Each row is a point on a landscape with many peaks, with its height.
From any point a climber steps to the highest of the 4 points nearest to it. It stops when none of these is higher. Distance is the straight distance between rows; heights are no part of it.
K_18 (h 270): [130 131 162 147  96 149 194 137  75 148 128 169 117 139  87 156 138 133
  90 141 114 105 104 133 104 173 172 135 152 121 102 131 144 146 152 111
 111 140  83 139 100 170  75 157 164  65 152 166  67 147 147 123 125 105
 156  55 163 124 157 124 157]
K_620 (h 353): [148 155 160 127 113 145 113 131 155 115 122 112 184 117 178 130 112 115
 138 132 107  92 128  91 148 163 119 119 144 181 167 127  99 139 180 107
 109  95 120 152 165 163 139 153 127 161 135 161 117 133  97 101 154  97
 175  72 127 157 112 116 101]
K_214 (h 411): [101 168 130 183  94 169 194 132 129 107 110 110  75 117  85 177 159 156
  83  99 100  84 127 168 103  95 149 105 147 136 153 163 135 131  94 102
 181 155 153  92 125 163 103 156 154 133  83 148 104 161 116 148 148 123
  91  87 115 113 102 144 145]
K_789 (h 553): [112 144 109 112  65 153 173 119  71 109 103 145 118 131 109 186 175 147
 133 178 129 110 120 156 100 136 167 120 157 136 112 108 128 122 113 112
 101 155 104 103 108 205 103 147 140  78 152 129 118 125 122 143 144  36
 175 138 117 135 155 123 164]
K_499 (h 47): [105 159 103 110 117 141 130 144 177  73  98 108 174 116 202 156 161 131
 158 123 120 107 148 103 137 119 108  97 153 193 174  80 101 155 154 118
  83  82 140 122 189 217 155 111 122 171 129 122 151  93  87 110 172  43
 158 121  93 156 111 105  94]
K_713 (h 400): [117 142 133 153  63 164 164 120  78 111  91 134 127 152  93 164 139 127
 174 158 125 129 162 151 117 133 159 139 168 134 148 136 102 112 117 133
 106 170  83 108 149 172 112 228 136 116  97 153  97 138 127 125 135  94
 154 110  95 114 105 122 156]
K_917 (h 552): [114 114 126 159 166 111 167 162 140 140 140 113 108  94  87 137 137 158
  28 139 120  88 106 150 139 157 134  42 117 112  77 156 149 139 117  91
 173 101 150 130  88 119  71  84 122  71 141 126 115 179 138 157 101 179
  58 125 134 112 149 143 117]
K_982 (h 381): [139  88 152 116 159 110 115 127  91 146 164 145 102 139 108 119  99 107
  96 130 127 147 120 118 138 158 140 112 128  72  95 133 145 132 150 117
 148 133 148 126 106  95 103 143 138 103 155 145 109 137 148 129  81 158
 126 147 137 116 165 127 121]
K_4 (h 514): [109 115 125 118 129 122 144 155 106 131 129 113 155  85 139 137 148 145
  95 154 139 116  94 101 129 168 123  89 127 106  88 144 152 121 128  87
 137  98 170 164 120 127  82  89 115  43 147  94 136 128 139 147 125 117
 134 123 153 139 193 132 125]
K_229 (h 453): [109  93  88 125 197 133 100 139  86 121 126 116 172 101 160 146 121 121
 123 146 136 143 111  80 150 156 110  95 101 117  82 131 151 100 142 154
 129  89 170 180 146  79  93  40  69  24 174  67 166  97 128 131 128 135
 163 145 195 128 204 138  96]
K_255 (h 399): [144 136 175 135 106 151 119 107 125 125 112 119 147 122 138 122  98 118
 147 128 121 111 119 121 134 156 113 133 148 144 159 137 123 129 144 121
 108 116 114 151 134 124 136 163 120 155 119 159 106 127 115 111 133 116
 160  92 133 133 106 122 109]
K_364 (h 231): [121  87 128 106 178 129  52 111 160 140 158 157 173 167 171  81 101  63
 161 108 125 125 102  92 127 146  97 117 135 142 148  90  91 116 194 197
 109 111 128 158 146  85 168  86 111 133 150 119 141  64 124 100 143 146
 148 167 167 140 133 135  98]
K_142 (h 573): [166  91  96 106 200  81 122 160  51 182 192 200  96 142 120 167 126 103
  93 156 129 166 138 124 157 112 150 114  67  64 110 120 125  96 164 126
 146 152 123 121 138  71 101  84 114  54 174  66 167 121 129 138  97 170
 111 197 144 110 197 156 145]
K_61 (h 415): [115 123  93 114  75 154 113 126 109  85  78 134 164 154 150 155 174 123
 185 151 148 133 150 153 115 101 124  93 149 168 157  76  89 121 139 165
  65 160  82  87 166 194 153 138 112 136 118 114 147  57 104 135 153  49
 161 169 107 134 110 130 135]
K_792 (h 383): [149 154 158 185 125 199 156 133 161 109 137  77  95 143  78 126  91 155
  70  82 126  81 123 134 142 153 127 103 141 147 156 186 174 164  91 138
 162  93 126 125  98 122 129 136 188 177 122 154  90 176  82 130 126 168
  91  45 120  99  70 107 112]
K_486 (h 412): [112 168 132 146 108 142 119 127 198  97 103  88 132 114 144 123 122 111
 189  97 111 109 141 134 145 102 120 168 129 167 185 155 118  99 122 107
 114  99 132 125 159 152 169 165 122 204  90 144 109 146 136 137 148 159
 129 102 113 130  79 123 139]
K_997 (h 419): [113 133 154 160 110 126 137 115 133 132 139 118  96 128 101 117 120 132
 114 134 125 122 127 140 114 125 122 133 140 113 137 159 135 138 100 107
 167 132 147 120 112 108 116 143 145 157 103 163 114 139 136 151 111 140
 110 121 104 116 114 134 129]
K_103 (h 478): [121 117 119 116 124  83 115 108 153 137 119 127 100 134 115  93 107 133
 169 130 138 161 130 137 129  86 125 181 101 107 140 130 121 110  88 130
 153 155 131 118 119  83 148 139 134 179  84 135 154 118 142 141 120 155
 115 150 109 122 104 121 140]
K_523 (h 331): [125 114 161 188 117 152 170 138  83 129 134 137  39 159  71 165 120 116
  98 122 103 119 147 158 127 113 165 138 143  81 158 164 123 156 129 141
 161 150  89  88 100 140 103 178 196 163  99 186  79 170 148 140  98 166
  81 101 114 101 112 117 136]
K_261 (h 114): [102 126 127 107 142 130  79 128 180  99 128 135 188 118 202 115 117 105
 159 120 126 102 115  82 131 131  92 105 162 181 153  83  90 154 181 150
 108  73 150 174 180 159 157  90 129 156 136 132 168  82  99 100 173  90
 165 114 121 167 119 114  80]
K_563 (h 791): [ 74 186  96 165  92 159 155 154 166  97 104  74 108 129 122 151 162 159
 149  88 111 103 143 176 103  52 122 142 115 147 161 150 155 102  63 105
 141 145 185  83 155 199 170 163 121 163  56  96 117 151 139 166 144 112
  97 118 105 117  86 147 146]
K_685 (h 444): [155 113  93  87 144  60 112 103 162 154 160 165  80 136 141  88 115 137
 177 126 152 180 148 133 126  66 138 186  82 109 118 100 102 105 103 144
 154 162 140 114 119  45 159  98 136 145  90  94 201 112 137 112 121 156
 101 164  94 138 124 116 153]
K_512 (h 522): [109 149 113 108  91  98 130 122 134 125 122 113 129 101 150 139 178 162
 132 139 130 141 131 137 107  76 113 128 138 130 136 111 122 139  87 101
 151 157 168 126 138 138 121 123 111 122 123 102 164  96 111 140 136  81
 120 179 108 148 126 148 137]
K_859 (h 636): [116  96 112 104 124 125  85 125 150 145 127 162 161 150 177 118 162 108
 169 130 126 131 125 117 118  93 111 125 147 141 148  72  76 124 153 180
  98 159 110 130 157 124 168  88  97 137 122 105 187  20 110 125 168  98
 134 180 133 149 110 133 136]
K_497 (h 496): [147 173 140 132  84 180 172 133  87 125  77 130 180 130 126 162 152 150
 115 167 129 109 123 124 113 185 149 129 149 171 118 121 131 123 144 110
  75 130  82 121 123 194 112 174 132  88 151 141  99 116 120 112 155  53
 190  49 155 134 119 121 131]
K_885 (h 438): [100 169 117 123  97 119 130 131 168 107  84  92 126 116 151 118 153 138
 187 101 117 134 142 147 119  64 115 173 113 162 165 138 118 103  91 105
 117 127 143 117 162 159 173 141  95 198  80 116 141 126 140 147 139 124
 125 144 113 133  81 133 150]
K_646 (h 537): [134 108 137 146 178 147 113 127 151 136 161  92 132 113 100  93  76 138
  64 118 141 120 120 118 128 181 110  86 127 103  80 140 181 159 114 126
 157  88 147 143  97  99 110 124 151 125 162 148  99 191 133 124  79 203
  91 126 114  89 138 126 103]
K_973 (h 471): [148 104 133  94 175  78 109 125 108 158 191 171  82 140 105 105  95 112
 108 133 130 164 131 126 137 116 129 147 103  61  97 120 124 129 142 130
 157 149 132 104 114  64 110 145 154 130 139 130 142 140 157 124  89 166
  96 178 105 106 155 127 124]
K_308 (h 371): [ 92 143  90 158  84  94 168 135 133 112 112 122  86 150  90 141 152 143
 172 118 104 155 153 153  98  16 157 182 109 110 150 150 113 105  67 115
 153 186 142  76 152 156 144 165 152 145  51 124 132 154 155 176 139 152
 103 155  84 123  96 145 176]
K_964 (h 436): [143 100 157 143 120 153 108  92 140 111  94 110 111 148 106 100  72  96
 172 102 124 150 140 129 160 137 125 194 138 110 175 157 124 112 123 145
 122 119  80 111 109 107 156 191 156 215  99 181  98 149 142 106 114 187
 127 106 131 103  83 108 110]
K_446 (h 512): [116 136 101  93  81 154 142 124  96 107 105 125 138  87 157 162 208 154
 119 162 145 119 112 122 106 127 117 109 148 139 111  93 131 138  90 100
  96 133 149 126 122 193 114 103 104  78 169  89 149  97 103 148 156  28
 151 160 128 146 154 129 136]
K_375 (h 320): [129  70  89 140 206 129  86 125  65 126 140 155 170 152 141 145 108  88
 133 132 132 151 123  70 141 164 119 105 125 107  71 125 168 109 160 167
 109 121 143 163 144  92 111  55  81  27 165 100 123  88 134 128 133 148
 177 120 204 122 203 135 112]
K_167 (h 367): [106 179 106 119  67 161 159 140 126  92  72 108 138 127 153 168 186 152
 159 137 134 122 155 147 119 121 130  99 132 174 166 114 112 113 109 110
  81 141 112  92 171 222 128 176 103 139 122 109 115 113 101 132 144  28
 147 144  90 126 114 119 130]
K_677 (h 340): [140  91 153 117 118 119 104  97  94 141 123 153 123 164 111 111  97 104
 168 133 113 146 132 119 135 129 135 154 138  94 140 118 100 132 139 145
 119 166 100 125 124  89 139 169 121 142 111 147 129 100 117 117 127 123
 145 135 119 120 109 126 120]
K_342 (h 494): [112 162 131 148 122 108 126 119 185 140 146 101 114  98 133  99 132 171
 107 133 138 126 124 144 115 103  93 131 108 144 128 152 149 131  78 104
 167 116 172 144 122 112 141 110 110 170 108 121 147 138 139 146 113 134
  98 139 114 123 103 140 122]
K_985 (h 851): [112 152 131 117  87 154 181 139  94 125 115 129 157 104 117 151 181 160
  90 166 132  92  93 126 109 170 147 125 149 132  93 127 144 134 128  95
 111 125 125 135  99 194  90 127 128  53 154 126 109 132 125 140 153  64
 161  75 157 141 163 125 133]
K_193 (h 277): [134 155 143 177 123 181 135 131 187  96 113  72 117 128  98 111  92 115
 164  78 125  99 132 137 165 130 125 174 134 153 200 190 151 113 113 128
 117  84 110 123 129 145 162 167 169 218 105 161  80 171 135 130 152 187
 121  62 122  99  62 110 136]
K_802 (h 665): [144 140 128 105 162  96  83 106 223 101 111 122 119 124 136  71  82  93
 182 104 135 139 117 111 159 131 102 168 105 179 142 124 120 117 133 132
 134  93 133 144 124  84 182  99 117 224 123 138 151 139 153  94 141 175
 126 146 136 151  94 113 122]
K_110 (h 329): [138 166 145 124  87 173 149 132 118 104  90 116 178 121 163 164 160 142
 138 147 125  99 125 124 122 149 121 103 162 174 152 114 108 138 145 111
  82 118 106 123 152 191 137 165 115 129 135 138 110 113  97 119 159  54
 169  93 117 153 120 124 124]
K_474 (h 544): [173 145 181 126 133 156 124 145 108 143 121 104 206 130 155 121 111 108
  94 120 128 102 111  77 153 222 118 119 119 147 114 141 146 152 178 117
  82  68 126 166 126 132 111 120 131  93 181 138  83 155 111  98 110 131
 183  27 180 143 145 120 106]
K_978 (h 592): [135 106 126 123 163  77 144 160 101 167 167 144 104 126 107 151 128 130
  70 146 131 139 116 143 137 143 138  89 104  76  98 143 143 123 132 101
 145 135 152 137 111 103  76  98 124  69 163 120 131 153 156 159  95 165
  94 171 129 120 187 154 122]
K_518 (h 182): [161  93 109 105 221 101  94 122 110 138 184 141 126 128 119  84  41 115
  99 127 152 179 142  99 121 157 139 132 110  65  70 137 170 134 161 164
 158 129 115 116 121  65 133 144 136 142 170 148 125 170 152 101  92 213
 115 187 116  92 161 108 105]
K_725 (h 491): [116 134 119 128  95 118 204 170  75 132 133 140 135 116  99 157 184 145
  69 169 120  85 123 157  96 157 162 126 122 108  75 146 175 122 165 110
 103 154  63 130  93 225  52 104 139  22 174 135  85 136 161 143 155  66
 159  54 165 120 192 112 163]
K_887 (h 570): [134 109 111 144 192 127 115 149 108 115 115  91 178 103 127 124  74 147
  86 139 133 136 116  90 147 190 117  82  90 111  65 147 187 115 139 136
 130  59 154 180 119  84  90  76  99  59 179  99 122 145 122 132  89 171
 154 136 165 128 200 127  92]
K_918 (h 422): [125 147 152 149  99 161 197 161 110 137 124 115 157 113 103 125 149 140
  66 132 122  82  95 110 123 197 155 114 127 121  98 144 165 154 142 103
 138  95 130 151  89 167  87 130 157  50 157 146  85 154 115 132 117 130
 142  25 179 125 175 124 133]
K_369 (h 361): [123 105 120  98 181 130  60 141 140 126 158 119 193 121 178 109 117 107
 117 122 139 129 115  88 143 151  81 101 122 165 117 116 111 112 162 165
 103  85 175 185 154  91 124  66  95 101 156  76 171  92 125 109 130 124
 142 150 162 144 154 135  88]
K_243 (h 554): [115  99 113  88 142 129  78 128 126 168 156 144 166 126 187 127 172 125
 128 134 147 137 137 111 109  99  95 112 133 143 126  83  91 131 138 173
 114 144 155 148 150  95 144  61  75  90 140  72 199  45 121 114 151  95
 122 180 146 139 148 148 124]
K_434 (h 417): [155 108 102  84 158  74 105  98 147 146 150 170  87 154 125  72  79 107
 168 110 164 179 146 117 145  92 123 214  88  70 113 105 110 107 121 154
 152 171  99 100 103  36 174 123 149 161 114 116 183 124 137  98 119 184
 101 149 106 126 117 120 128]
K_269 (h 429): [117 130 134 167 107  92 162 135 120 133 148 139  59 141  78 160 143 135
 103 137 104 125 137 163 109  67 143 133 129  93 146 157 118 134  98 119
 184 164 130  87 116 124 106 126 160 155  86 157 110 155 149 178 112 144
  75 141  95 120 103 145 152]
K_743 (h 195): [122 104 136 129 114 124 103  99 162 101  85 146 159 148 122 116 107  82
 224 101 112 134 139 132 163 118 135 158 152 147 181 133  88 101 158 155
  81 138  65 107 156 135 160 187 135 166  68 176 108 114 122 109 154 158
 141 124 127 127  65 127 129]
K_293 (h 880): [126 116 118 100 102 146  96 115 107 129 107 138 166 123 176 141 183 130
 137 138 140 128 121 122 117 114 106 104 160 154 132  85 104 146 123 150
  87 145 144 133 144 144 141  92  88 108 141  92 166  64 111 129 165  64
 138 166 135 154 128 138 128]
K_111 (h 627): [130  86  95 130 185  97 135 154 111 133 144 123 142 112 130 142 100 144
  85 147 126 150 114 119 138 158 131  85  90  93  70 146 169 115 133 115
 150  96 170 161 128  83  86  90 115  48 167 107 151 145 146 138  97 166
 132 177 155 128 201 128 104]
K_330 (h 550): [123 124 123 105 146 109  97 124 155 142 154 113 138  96 151  97 127 146
 106 150 156 144 123 125 127 130  84 119 119 140 114 131 140 121 111 122
 150 107 178 176 137  68 116  95  97 108 141  92 167 114 133 122 117 119
 119 174 130 134 148 140 107]
K_315 (h 352): [115 140  78  92  92  60 139 112 128 124 117 141  97 144 133 116 166 149
 189 123 112 168 157 148  97  20 145 176 109 117 133 110  97 110  85 119
 137 188 131  92 157 115 152 121 134 131  80  86 183 103 114 158 143 114
 115 177  90 149 103 122 170]
K_139 (h 261): [150 172 155 133 129 135 100 125 191 126 144  84 156  94 158  98 104 119
 126 117 131  95 113 108 152 159  79 118 115 179 147 149 123 144 144 111
 139  61 160 173 134 127 147 109 129 194 150 133 119 168 122 121 122 148
 130  89 116 150 106 124 103]
K_830 (h 574): [ 83 182  99 138  66 159 149 138 153 106  82  87 121 120 145 144 185 147
 169 101 112 125 167 149 114  69 117 133 134 141 167 135 126 101  77 107
 104 150 138 100 168 206 154 177 109 156  84 109 108 139 122 156 143  80
 121 138  90 111  95 140 144]
K_352 (h 572): [126 172 120 125 135  86 110 126 219 133 115 106 110  94 159  81 134 162
 159 129 148 142 121 155 123  87 103 170  79 176 137 135 132 125  86 110
 140 105 161 146 135 113 187  84 100 203  92 106 169 141 159 124 131 153
 110 153 127 153  93 125 144]
K_57 (h 676): [169 124 121 111 210 112  93  96 200 127 147  96 128 120 100  59  79 150
  96 110 150 151 147 114 122 156 103 151 108 122  92 136 175 144  96 150
 170  88 137 160 114  73 184 112 112 171 170 147 121 201 165  99 112 205
  87 161 113  94 118 113 115]
K_568 (h 587): [139  94 115  98 170  86  82 116 217 115 111 173 128 160 136  66  76  74
 211  78 137 164 116  96 126 122 121 180 122 150 160  69  81  96 166 179
 111 129  91 121 124  64 200  94 136 181  99 130 164  80 126  87 152 191
 123 166 151 170 105 133 117]
K_844 (h 424): [164 143 199 149 109 185 138 117  90 132 104 129 172 155 132 136 107 112
 119 130 102 113 120 115 136 187 133 136 148 159 149 128 121 138 166 117
  96 105  77 143 129 136 124 191 134 129 140 169  75 133 114  94 120 117
 176  45 160 126 104 115 115]
K_181 (h 365): [130 133 151 151 101 134 191 145 107 134 135 139  94 111  88 165 163 143
  59 134 115  79  98 161 114 149 156  95 160 105 120 141 143 147 125  93
 156 135 132 118  81 163  73 123 144  83 124 145  94 168 130 159 118 119
 102  91 147 129 145 140 141]
K_129 (h 561): [124 161 118 106 169  68  92 120 239 100 111 118 128  97 182  83 120 124
 181 112 147 139 120 120 142  97 116 163 103 210 142 106 105 137 127 119
 137  88 165 163 147 102 199  68 109 216 113 103 190 119 147  98 148 147
 128 157 136 177 106 111 128]
K_905 (h 339): [126 192 116 129  69 181 189 134 119 117  88 102 156 103 141 176 180 171
 107 154 136  95 120 128 108 157 133 113 149 155 152 117 137 127  98  94
 110 118 132 120 129 231 126 147 116 107 134 120 107 142  90 143 139  34
 151  94 133 135 136 126 133]
K_469 (h 541): [154 110  93 101 170  61 121 150 154 169 197 158  90 111 124 113 144 158
  98 147 145 169 157 144 130  88 123 133  79 107 100 134 113 112 108 121
 181 151 151 130 134  53 116  95 129 102 131  99 193 137 156 139 102 138
  88 210  95 125 162 149 137]
K_862 (h 674): [139 147 148 141 132 155 127 158 134 143 126  89 180 101 128 120 113 140
  78 123 142  86 101  96 146 212 117  87 113 130 103 145 162 144 134 104
 125  51 161 165 102 120  98 109 117  89 165 114 104 163 111 122  96 145
 140  61 147 138 156 135 102]
K_123 (h 642): [124  89 105 109 117 149  86 119  88 144 135 165 160 154 154 145 166 110
 151 153 136 136 119 123 114 130 120  98 162 133 105  77  93 145 150 183
  84 167 100 120 137 137 146  90  98  83 141 102 156  49 126 132 170  76
 168 149 144 127 137 142 153]
K_927 (h 540): [106 163 135 107 132 104  99 129 194  97 104 108 143  99 180 104 132 121
 182 109 122 124 130 132 144  96 111 148 125 184 176 123 115 124 149 111
 119 104 137 145 167 148 167 115 109 197 113 134 151 104 117 114 161 124
 136 140 116 154  88 125 114]
K_169 (h 452): [104 160 118 183 139 129 141 128 166 117 143 101  68 108  91 130 142 175
  79 114 120 113 129 171 102  80 118 117 107 138 116 175 161 144  69 101
 182 139 174 108  95 125 125 101 143 166  85 140 133 164 138 144 134 144
  63 122 104 117  75 136 139]
K_746 (h 796): [169 147 183 163 111 197 140 141 143 145 143  93 154 125 113 116  95 134
  81  98 125  90 117 103 144 210 122 110 130 156 146 149 151 152 137 125
 128  75 132 152 107 126 125 146 163 156 159 154  74 181  91 124 102 155
 138  26 144 120 110 118  98]
K_272 (h 364): [153 120 190 159 106 183 157 120  59 137 118 154 124 169 109 138  88 108
 112 126 108 131 120 120 121 200 163 148 152 120 109 121 142 156 148 120
 100 127  73 133 102 133  99 198 165  96 157 181  57 139 132  96 101 128
 176  33 161 104 140 102 123]
K_24 (h 418): [ 95 170 104 137  94  90 145 138 162 118 115 101  94 110 142 115 155 175
 151 127 119 150 136 165  93  43 118 156  99 136 138 131 132 117  59 104
 164 158 183 106 140 133 162 122 117 163  72 107 160 125 138 164 125 125
 106 167 109 134 102 145 155]
K_421 (h 481): [146 114  97  89 129  54 113 111 106 168 171 192  69 152 113 114 118 108
 162 141 120 167 140 137 137  48 141 174  94  70 124 115  89 112 123 133
 161 182  94  91 139  65 147 128 166 130  99 102 182 109 125 129 121 150
 104 160  80 131 122 126 154]
K_36 (h 831): [143  74  91 128 230 100 119 144  73 136 168 156 130 129 124 148  69 123
  95 143 128 174 127 103 152 157 150 108  91  70  68 130 185 101 165 146
 143 119 140 140 134  68  95  98 115  81 193 110 137 141 138 122  80 184
 137 191 156 120 202 131 106]
K_349 (h 413): [157  89 117 125 222 132  75 123  74 117 144 110 185 141 142 111  45  97
 118 106 150 158 127  81 151 188 120  99 117 101  75 131 185 109 171 177
 104  98 142 154 124  66 116  93  95  90 179 117  93 123 118  92  96 179
 161 148 180 124 177 119  84]
K_175 (h 262): [108 124 130  89 158 119  71 128 175 123 147 124 182  93 203 112 154 118
 132 121 145 129 131  99 125 104  86 114 138 182 146  83  92 135 160 151
 113  96 168 172 162 120 146  47 100 150 142  87 200  77 126  92 164 100
 111 175 148 166 134 130  96]
K_742 (h 513): [145 122 111 111 151  83  99 101 180 125  91 155 101 148 116  97  74 123
 207 107 147 181 130 124 134  92 127 213  96 134 147 123 111 101 104 139
 110 147  98 104 107  74 187 133 138 209  77 127 154 137 139 113 123 206
 116 141 132 141  83 114 145]
K_200 (h 549): [120 112 139 112  98 110 145 120  51 144 140 169  99 137  91 170 157 127
 131 170 115 127 120 149 118 125 174 114 154 108 115 117 112 134 136 108
 117 173 106 112 115 158  93 137 136  77 145 136 127 115 133 143 139  78
 155 151 112 140 147 145 168]
K_90 (h 542): [123  99  73 101  97 120 100 109 100 165 140 171 129 171 148 128 174 112
 174 142 123 146 144 124 102  67 130 122 144 110 126  63  80 132 126 170
 118 185 102 100 136 104 158  96 113 112 120  87 201  41  93 128 152 112
 132 181 115 120 118 142 172]
K_365 (h 869): [164 114 145 109 160 129  90  88 171 134 135 115 126 128 114  58  67 105
 131 113 141 152 129 119 143 149 100 159 120 124 130 144 153 140 125 151
 152 108 116 132  93  80 168 134 128 200 134 157 122 157 155 109 100 178
 113 144 121 107  99 119 108]
K_166 (h 300): [136 118 154 168 138 155 207 155  96 129 119 123  34 119  75 177 146 152
  13 100 121  72 113 173 167 124 171  76 146 114 123 186 141 166 104 132
 157 149 118  97  64 144  53 116 156 121 126 143  93 192 125 152 108 153
  31  67 137 111 107 103 137]
K_322 (h 301): [130 105 165 126 108 130 130 106  88 138 137 140 115 136 115 125 111 114
 131 141 110 124 125 128 126 146 135 130 149 103 121 133 125 132 127 114
 127 142 128 131 115 112 105 163 130 123 121 153 112 118 128 122 117 108
 140 121 114 123 137 128 127]
K_26 (h 517): [141 122 118 126 126  54 134 130 124 171 176 169  67 139  98 117 125 127
 118 140 125 161 152 152 129  65 128 162  75  74 123 126 100 128 116 123
 176 172 128  94 125  86 123 131 167 149 106 128 163 137 165 147 106 150
  85 168  82 130 128 134 155]
K_203 (h 505): [157 120 190 130 130 162  96 104 116 134 134 121 150 143 144  99  84  89
 129 114 119 121 114 113 141 184 119 122 139 131 134 144 136 137 157 133
 110  91 115 154 106 100 125 161 127 146 143 160  85 144 115  90 104 130
 152  78 148 135 119 112  92]
K_943 (h 480): [127 109 149 169 164 144 156 147 123 140 147 123  93 118  88 128 107 138
  43 116 125  99 102 143 140 166 131  69 135 109  94 148 158 158 123 112
 176  98 138 123  77 123  82 108 161  97 142 150  88 188 129 138  94 180
  76 100 134 108 139 122 114]
K_77 (h 454): [106 199 112 166  95 169 157 155 185 101 109  61 135 113 137 142 164 149
 158  76 118  87 144 151 132  87 123 145 126 164 191 165 133 106 103 112
 120 120 163 101 165 201 159 169 129 189  76 118  99 160 121 153 160 124
 108  82 112 114  79 142 151]
K_532 (h 557): [114 136 118 131  76 141 166 121  56 120 103 150  97 149  85 191 158 134
 154 171 119 126 148 163  98 118 181 118 162 134 133 120 113 120 131 123
 105 194  72  89 126 182  96 179 147  99 127 143 115 128 122 131 141  61
 174 145  89 130 137 127 174]
K_321 (h 149): [139  93 173 154 145 179 146 129  87 132 157 126  80 138 104 115  80 113
  63  95 116 122 116 125 131 176 161 108 162  82 110 133 160 174 141 151
 160 113  99 109  83 127 111 166 198 144 152 189  57 182 141 116  75 195
 112  88 139 100 142 108 105]
K_548 (h 535): [121  93 112 117 110 122 100 106 115 126 105 156 154 169 133 121 143 106
 201 128 123 150 140 137 120  93 135 135 150 124 153  91  75 116 140 172
  99 166  77 119 154 130 163 146 103 144 100 122 163  46 100 139 159 108
 142 164 108 129  92 135 144]
K_162 (h 375): [111 163 121 137  78 157 135 128 147  91  71 100 153 137 147 146 163 120
 193 113 123 130 165 140 132 103 133 122 143 165 171 135 101  94 125 130
  88 139 100 103 181 200 138 208 112 151  81 128  95 134 116 123 149 104
 136 129  93 112  83 124 142]
K_370 (h 563): [136 110 120 122 170  82 115 133 151 151 166 134 114 108 113 110 110 143
  86 144 146 159 132 133 120 136 119 114  97 103  80 145 145 125 111 114
 169 122 163 148 119  71 103 116 125 101 135 124 153 145 138 127  91 152
  99 188 116 108 153 133 113]
K_450 (h 133): [132 191 140 167  82 183 169 140 155 129 114  89 150 102 140 157 150 160
 116 112 123  86 137 133 120 145 123 122 145 161 178 144 136 132 111  89
 132 108 149 127 136 176 138 155 124 165 109 136 104 155  87 142 148  98
 131  73 118 137 108 148 120]
K_457 (h 126): [153 104 163 130 144 109 133 151  77 167 180 171  54 155  79 145 115 111
  64 129 133 146 136 147 146 120 150 110 119  43 118 144 128 160 151 135
 152 150  97  90  97 108 101 150 168 130 142 150  80 170 167 147  75 189
  68 155 125 103 145 137 123]
K_705 (h 283): [106 142 105  80 115 120 109 121 146 133 123 111 149  85 192 134 211 159
 118 133 146 137 149 125 109  73  90 119 122 159 142  69 108 145  89 128
 112 123 186 139 151 143 132  59  76 123 150  67 196  60 108 127 150  51
 102 194 133 166 140 138 114]
K_659 (h 695): [111 140 135 126  70 133 153 121  98 120 110 124 117 121 118 170 161 147
 129 152 116 117 139 147  98 108 134 126 148 120 139 126 118 130 101 105
 138 163 134 109 135 160 116 163 124 119 110 135 128 122 114 155 138  73
 137 151  98 137 131 147 151]
K_996 (h 735): [149 106 118  87 199 109  70 104 153 136 160 122 151 130 140  71  71 105
 128 120 154 157 128 106 141 158 113 138 109 123  99 125 137 110 143 170
 133 117 143 160 108  45 142 110  92 144 156 116 148 125 130  97 105 161
 114 176 140 111 140 123 104]
K_75 (h 112): [108 110 126 126 123 150 103 127 162  89 100 157 184 146 160 119 110  94
 205 120 115 116 129 121 134 145 116 112 168 172 165  91  71 126 191 170
  90 112  79 138 176 164 176 157 147 152 104 157 126  68 108 110 173 105
 178 124 127 144  99 115 116]
K_161 (h 495): [116  92  95  99 129 123 125 124  68 141 137 160 143 127 134 164 179 115
 127 171 137 121 114 129 121 149 135 112 161 120  81 115 131 143 140 135
  98 167 130 134 119 144 100  81 112  39 163  98 139  86 129 126 165  79
 171 134 155 133 178 131 155]
K_513 (h 247): [132  98 150 138 132 131 140 125  55 131 132 157 137 155  98 134 114 115
 109 131 126 131 111 106 145 188 158 140 136 108  66 131 168 144 169 118
 102 137  90 151 107 149  84 129 133  31 175 151  73 117 154 106 127 105
 182  54 173 123 179 111 132]
K_234 (h 260): [138 106 171 144 114 112 174 153  48 164 151 168  71 159  76 171 142 113
  78 143 128 110 106 162 132 147 177 115 140  68 111 136 130 152 150 110
 132 159  92 111 100 162  82 139 151  83 147 152  80 168 164 159 103 139
 103 114 146 121 163 136 148]
K_53 (h 308): [110 123 128 167  97 145 136 111 130 116  94 103  94 149  86 124 105 125
 174 111 115 144 151 146 134  88 143 185 131 117 172 166 127 103  99 130
 134 144 116 114 139 128 134 198 149 179  66 155  97 149 135 147 136 160
 114 108 107  98  80 132 141]

For each start below, name the point where the climber stops.
K_457 | K_36
K_469 | K_36
K_166 | K_36

Call two points neighbours if one is among the 4 nearest of the other. Go from one point of each pair to the other, from neighbour to neighbour, staying as high as possible. Name the lowest point that can't be avoided.
K_293 / K_659 | K_512
K_563 / K_746 | K_885
K_985 / K_659 | K_789
K_365 / K_36 | K_370
